Points, in no order, along strands that fork and pass close to each other.
In the rows, 128 means zero.
Points whose rows are less than 112 apart are linked; no others are. Some points are linked to none.
duko: [121 132  96 130 140 118 113 124 139 125 159 144 108  96 134 131 131 134
 149 144 176  50 148 136 105]
Rega: [184 161  88 139 114 117 133 125 104 158 109 148  94 124 130 162  85 127
 158 129 126  97 106 140  55]
Vos: [176 152 170 111  85 122 132 101 142 114 133 127  83 115 109 140 124 145
 118 130 131 169 146 123  32]
Metu: [ 89 139  98 147 180 112 113 112 132 140  87 143 171 157 164  95 131  69
 119 129 106 118 101 137 179]
Zegi: [154 180 153 144 133 145 120 127  84 139 115 133  96 190  79 119 132 116
 102 112 118 222 163 126 122]
namiz: [154 135 160  86 109 149 177 143 180  99 179  96 129  85 103 146 115 135
  84 119 145 180 116  72 114]
Darel: [ 78 146 106 139 146  88 163  94 165 115 128 131 117 103 135 107 129 117
 157 137 124  84 102 141 176]
kadem: [115  87 156  74  92 154 153 126 139  89 155  72 156  91 133 175 126 190
 145 111 118 184 119 121 120]
fid: [128 157  91 146 124 125 140 152 111 125 129 103 103  69 163 150  82 119
 169 132  82  58  96 155 134]
pedab: [ 87 117 181 131 133 153 143 138 136 125 106 105 141  85 164 176  96 147
 177 136 141 134 115 110 143]
nozul: [182 103  97  68  91 149 146 172 105 108 155 103 115  97 129 203 135 111
 135 118 122  71 149 159  61]
dalem: [171 114 152  59  96 147 167 156 161  83 195 102 135  64 104 171 140 149
  81 121 118 147 144 105  82]
nened: [161 146  85 150 113 108 103 141 142 162 180 138 104 139 172 127  73 105
 144 135 116  38 121 111 131]
Fovar: [137 123 146 111 114 140 102  82 143 118 103 102 141 161 127 128 140 121
  68 188 134 180 143 135  93]
Zitid: [ 72 130 141 122 110 128 171 122 140 101 118  97 125 100 111 119 130 166
 157 108 124 160  91 108 178]
Fumu: [ 52 138 122 140 163  95 138  96 155 106  67 123 176 149 170  98 145  86
 144 143 138 135 108 122 162]
Zoz: [160 103 172 145 131 130  66 157 116 163  53 147 159 197 140 115 154 124
 120 183 110 191 144 133 120]
Pes: [180 155  92 157 129 109 120 137 126 168 144 159  97 123 163 148  84  99
 140 139 136  52 132 122  82]
sen: [136  95 165 140 124 132  76 123 142 148  67 110 162 168 131 123 166 136
  82 213 121 179 146 142 100]
Fogub: [ 65 142 113 153 172 107 142 105 116 143 120 147 151 173 138 108 137  82
 120 100  96 143 116 144 203]
duva: [149 118 113 169 165 128  62 103 125 154 133 162 154 168 137 109 149 112
 106 145 109 130 111 169 106]
Sof: [ 79 152  67 179 144  60 157 111 184 135 149 130 136 116 167 122 114 114
 152 151 113  48 115 151 178]
rulo: [170 122  82 156 140 128  90 134 101 158 153 160 120 181 100  99 124  99
  69 127 138  77 161 142  91]
lafi: [114 129 106 150 155 156 135 108  89 153 152 129 126 158 119 140  88 110
 121  95 105 131  91 149 169]
vili: [122 131 143  93 121 134 181 154 144 115 179 117  97  66 109 132 128 111
 150  93 123  66 109 114 148]
Bugaz: [150 148 109 123 102 120 131 141 111 120 142 132  75  69 139 140 123 131
 173 143 144  27 136 126 103]
mol: [159 144 164 103 109 146 147 132 107 116 104 110 109  82 154 172 103 125
 169 100 122 132 106 131  60]
pizim: [139 138 145 149 160 136 144 159 129 126 125 106 110 158  67 103 126 140
 113 111 134 209 127 116 178]
rim: [107 134 107  51 109 121 188 161 149  75 165 108 123  41 108 193 146 138
 148 126 146  88 136 134 161]
nak: [ 72  94 156 152 158 147 108 114 132 144  76 147 178 158 155 131 130 134
 151 134 146 143 118 120 153]
vasu: [165 122 139 123  92 129 120 102 118 149 144 147 107 134 108 168 116 130
 112 158 115  91 136 163  19]
Pid: [144 110 160 143  77 139 101 175 150 111 105 102 123 179 112  74 129 175
 113 149 142 231 162  89 140]
Zet: [162 148 163 105  84 139 137 116 103 109 105 125  93  93 123 139 119 169
 156  95 124 165 118 118  57]
vavo: [115 150 150 129 172 106 131 140 133 118 108 117 107 166 100  74 154 113
 125 108 131 188 128 126 180]
Mezu: [157 144 138  97 111 134 142 131 109 114 136 134  94  63 149 186 124 127
 171 139 154  77 139 141  73]
Tedo: [ 94  89 126  70 109 133 148  98 145  87 163 103 150  88 119 188 129 173
 138 133 158 143 136 150 125]
Nup: [148 105 133 140 126 148  95 101 118 145 172 157 119 138 127 135 132 134
 114 132 126  81 123 161  59]
kobu: [111 115 144 151 170 150  91 107 111 133 108 144 159 176 130 110 141 116
 125 126 131 172 117 150 136]
tefez: [ 96 151  89 144 123 121 142 112 128 116 133 119 105  73 137 109  96 123
 164 137  90  43  99 150 167]
numu: [ 57 100 157 144 137 134 147 133 152 126  73 119 171 141 161 166 107 153
 182 168 152 140 122 116 162]
Todub: [127 148 149 125 137 147 116  88 112 125 142 145  94 133 113  99 131 126
 117 106 137 131 110 136 122]
zitu: [140 100 163  97 132 122  65 170 117 141  32 152 191 182 152  82 171 125
 126 165 127 185 159 124 143]
bip: [ 90 144 116 177 170 109 101 144 113 163  55 155 179 149 163  96 142  82
 143 144  85 123 107 124 203]
busig: [134 128 124 144 136 142 124 122 110 159 130 124 123  95 171 170  73 130
 152 140 113  93  87 133 138]
Meno: [ 99 125 160 102 152 112  78 145  98 132  32 151 189 165 157  69 178 113
 143 136 117 175 144 107 168]
nurik: [ 75 139 124 135 126  90 182  94 153 111 119 117 106 107 101  95 155 146
 143 125 129 129 111 116 190]
zev: [ 59 134 149 123 135 111 113 141 135  94  59 136 166 174 148  61 162 113
 147 107 126 187 156 106 185]
vuga: [114 133  63 153 130  79 113 134 182 143 193 130 138 128 184 142  87 127
 148 144 129  38 130 140 161]
Sar: [147 125 110 152 159 135 129 133 135 162 137 121 123  88 150 191  94 133
 133 161 158  99 124 142 117]
lef: [171 142 134 160 113 128 125  91 133 184 101 174 122 146 117 158 129 114
  89 158 117 117 140 140  31]
vup: [139 148  71 170 148 124  91 147 102 137 166 159 109 158 127  87  99 109
 113  87 134  50 136 137 108]
gem: [ 40 130 153 137 133  81 162 114 161  97  61 120 174 167 164  88 144 107
 161 121 133 160 139 106 168]
Depi: [157 115 138 111 137 150 153 113 129 136 137 105 111 111 123 167 109 135
 114 146 154 144 118 129 105]
guf: [155 131 100 180 159 107  53 122 134 166 145 185 158 141 157  93 171 124
 105 121 131  70 124 145 130]
denef: [114 138 151 128 119 158 141 110  95 104 129 114 118 109  99 116 117 166
 127  87 130 173 107 105 145]
sudo: [ 97 137 113  86 129 115 198 137 171  87 164 105 111  65 103 139 140 130
 160 129 142  92 114 122 162]
bav: [118 160 110 189 177 114  68 120 109 149 132 181 137 142 143  72 160 104
 135  98 117  82 116 145 151]
puse: [156 113 156  90 104 162 150 165 127  81 126  80 143  92 118 155 120 159
 144  90 107 181 101 125 103]
Dalad: [124 108 128  55 110 146 159 129 147  96 188 109 134  60 110 183 133 142
 123 141 161 119 146 125 110]
tese: [ 88 112 130 158 147  97 109 156 145 153  35 152 193 175 186 106 151 104
 170 165 111 127 110 120 195]
Rupuf: [156 141 169 121  95 142 120  92 116 126 144 161  85 151  94 113 137 134
  95 108 126 149 148 130  71]
foleg: [152 122 175 126  87 138 129 124 146 112 140  98 116  88 110 143 140 173
 110 145 151 197 153  98  64]
gol: [122  67  68 110 103 123 123 139 127 141 198 115 139 121 138 168 101 144
 148 132 135  27 157 137 130]
fupe: [ 88 143 107 146 157 154 154 112  98 128 142 129 123 161  87 124 120 109
 127  90 110 161 109 139 209]
kame: [159 165 138 151 183 111  98 131 106 145 121 145  85 164 105  82 160 103
 114 116 128 162 139 147 152]
ses: [122 114 102  99 145 115 130  85 123 149 127 139 125 154 122  93 171 105
  71 112 149 132 140 135 166]
rulas: [138 109 142  97 122 139 155 124 174 112 152  90 135 121 103 134 126 133
  94 144 158 186 133 109 132]
sive: [155 109 107 176 127 122  64 115 140 161 184 175 147 152 151 112 134 136
 123 128 130  42 141 140  84]
tele: [114 100 178 151 130 152 158 178 135 113 117 101 143 144  80 113 119 174
 120 106 140 208 126  97 145]
Biga: [142 154 120 151 118 151 144 105  72 167 130 156  96 103 141 146  92 115
 135 102 119  70 106 116 124]
pume: [193 161 114  74 103 138 177 189  88  91 122 110  93  94 108 141 139 114
 147  62  83 122  95 123 102]
Zapeg: [125 106 125  95 125 116 118  71 135 130 111 120 137 163 124 101 157 119
  66 148 140 181 136 125 157]
vufi: [147 152 155 148  87 146 107 153 109 111 104 114 112 188  91  89 131 143
 105 128 120 249 174  90 130]
Met: [129 108 165 139  79 129 129 137 148 119 120  94 135 105 132 141 123 174
 114 159 167 213 170  62 122]
Vud: [144 111  96 128 151 115  96 113 103 167 156 167 124 175 112  92 159  82
  63 121 124  97 159 146 153]
Luri: [170 180 112 159 161 120 114 126  82 158 113 170  89 190  86 117 152  98
  92 110 110 168 163 149 106]
ruf: [ 93  93  70 105 132 120 173 126 143 130 191 119 135 103 127 152 111 126
 137 118 142  49 121 140 162]
Sanef: [139 105 170 116 109 168 155 188 119  90 140  95 151 104  88 130 112 175
 124  72  99 213 118  93 118]
ligi: [102 155  84 181 152 124 115 126 112 131 143 157 114 112 130  81 114 118
 134 106 111  42 114 139 154]
bosi: [148  81 107  93  96 144 119 100 113 151 194 137 122 128 133 160 114 135
 132 137 135  53 140 146  96]
Kizat: [120 110 143 125 124 105 113 163 164 114  73  99 133 162 129  85 147 157
 131 163 165 199 152 103 166]
Nom: [184 101 132  70  96 157 164 156 119  98 168  93 120  95  98 179 136 136
  95 116 113 128 129 149  63]

Follow the links from the first point to the second, and from the first to the third. Name the last point that the two ways share.
Pes, vili, ruf | tefez
duva, Sanef, Fogub | ligi
Zoz, nak, Nom | ligi
duko, nozul, sive | tefez
Luri, vasu, vili | Dalad
nened, pizim, foleg | Darel
Met, Rega, rulo | Darel

A fork is a point with three links. Follow the links from the first point to the second and name the forks in between, in order.
vasu, gem | Nup, guf, ligi
Dalad, Met | dalem, busig, tefez, Darel, Vos
Sof, gol | Darel, tefez, ligi, guf, Nup
sudo, foleg | Dalad, dalem, busig, tefez, Darel, Vos
Pid, nozul | Dalad, dalem
mol, Vud | Vos, Darel, tefez, ligi
rulas, Sanef | dalem, Dalad
Meno, nak | ligi, guf
sen, denef | ligi, tefez, Darel

Name the points in between on the shortest way along the links from the first point to the second, in order.
kame, Pes | vavo, pizim, tele, Sanef, puse, kadem, Tedo, Dalad, dalem, namiz, rulas, Depi, Sar, busig, fid, tefez, Darel, Sof, vuga, nened
duko, Vud | Bugaz, Mezu, mol, Zet, Vos, Rupuf, Todub, denef, Zitid, nurik, Darel, tefez, ligi, vup, rulo
namiz, bip | rulas, Depi, Sar, busig, fid, tefez, ligi, vup, rulo, Vud, ses, Zapeg, Fovar, sen, Zoz, zitu, Meno, zev, gem, Fumu, Metu
ruf, nened | gol, bosi, Nup, sive, guf, bav, ligi, tefez, Darel, Sof, vuga
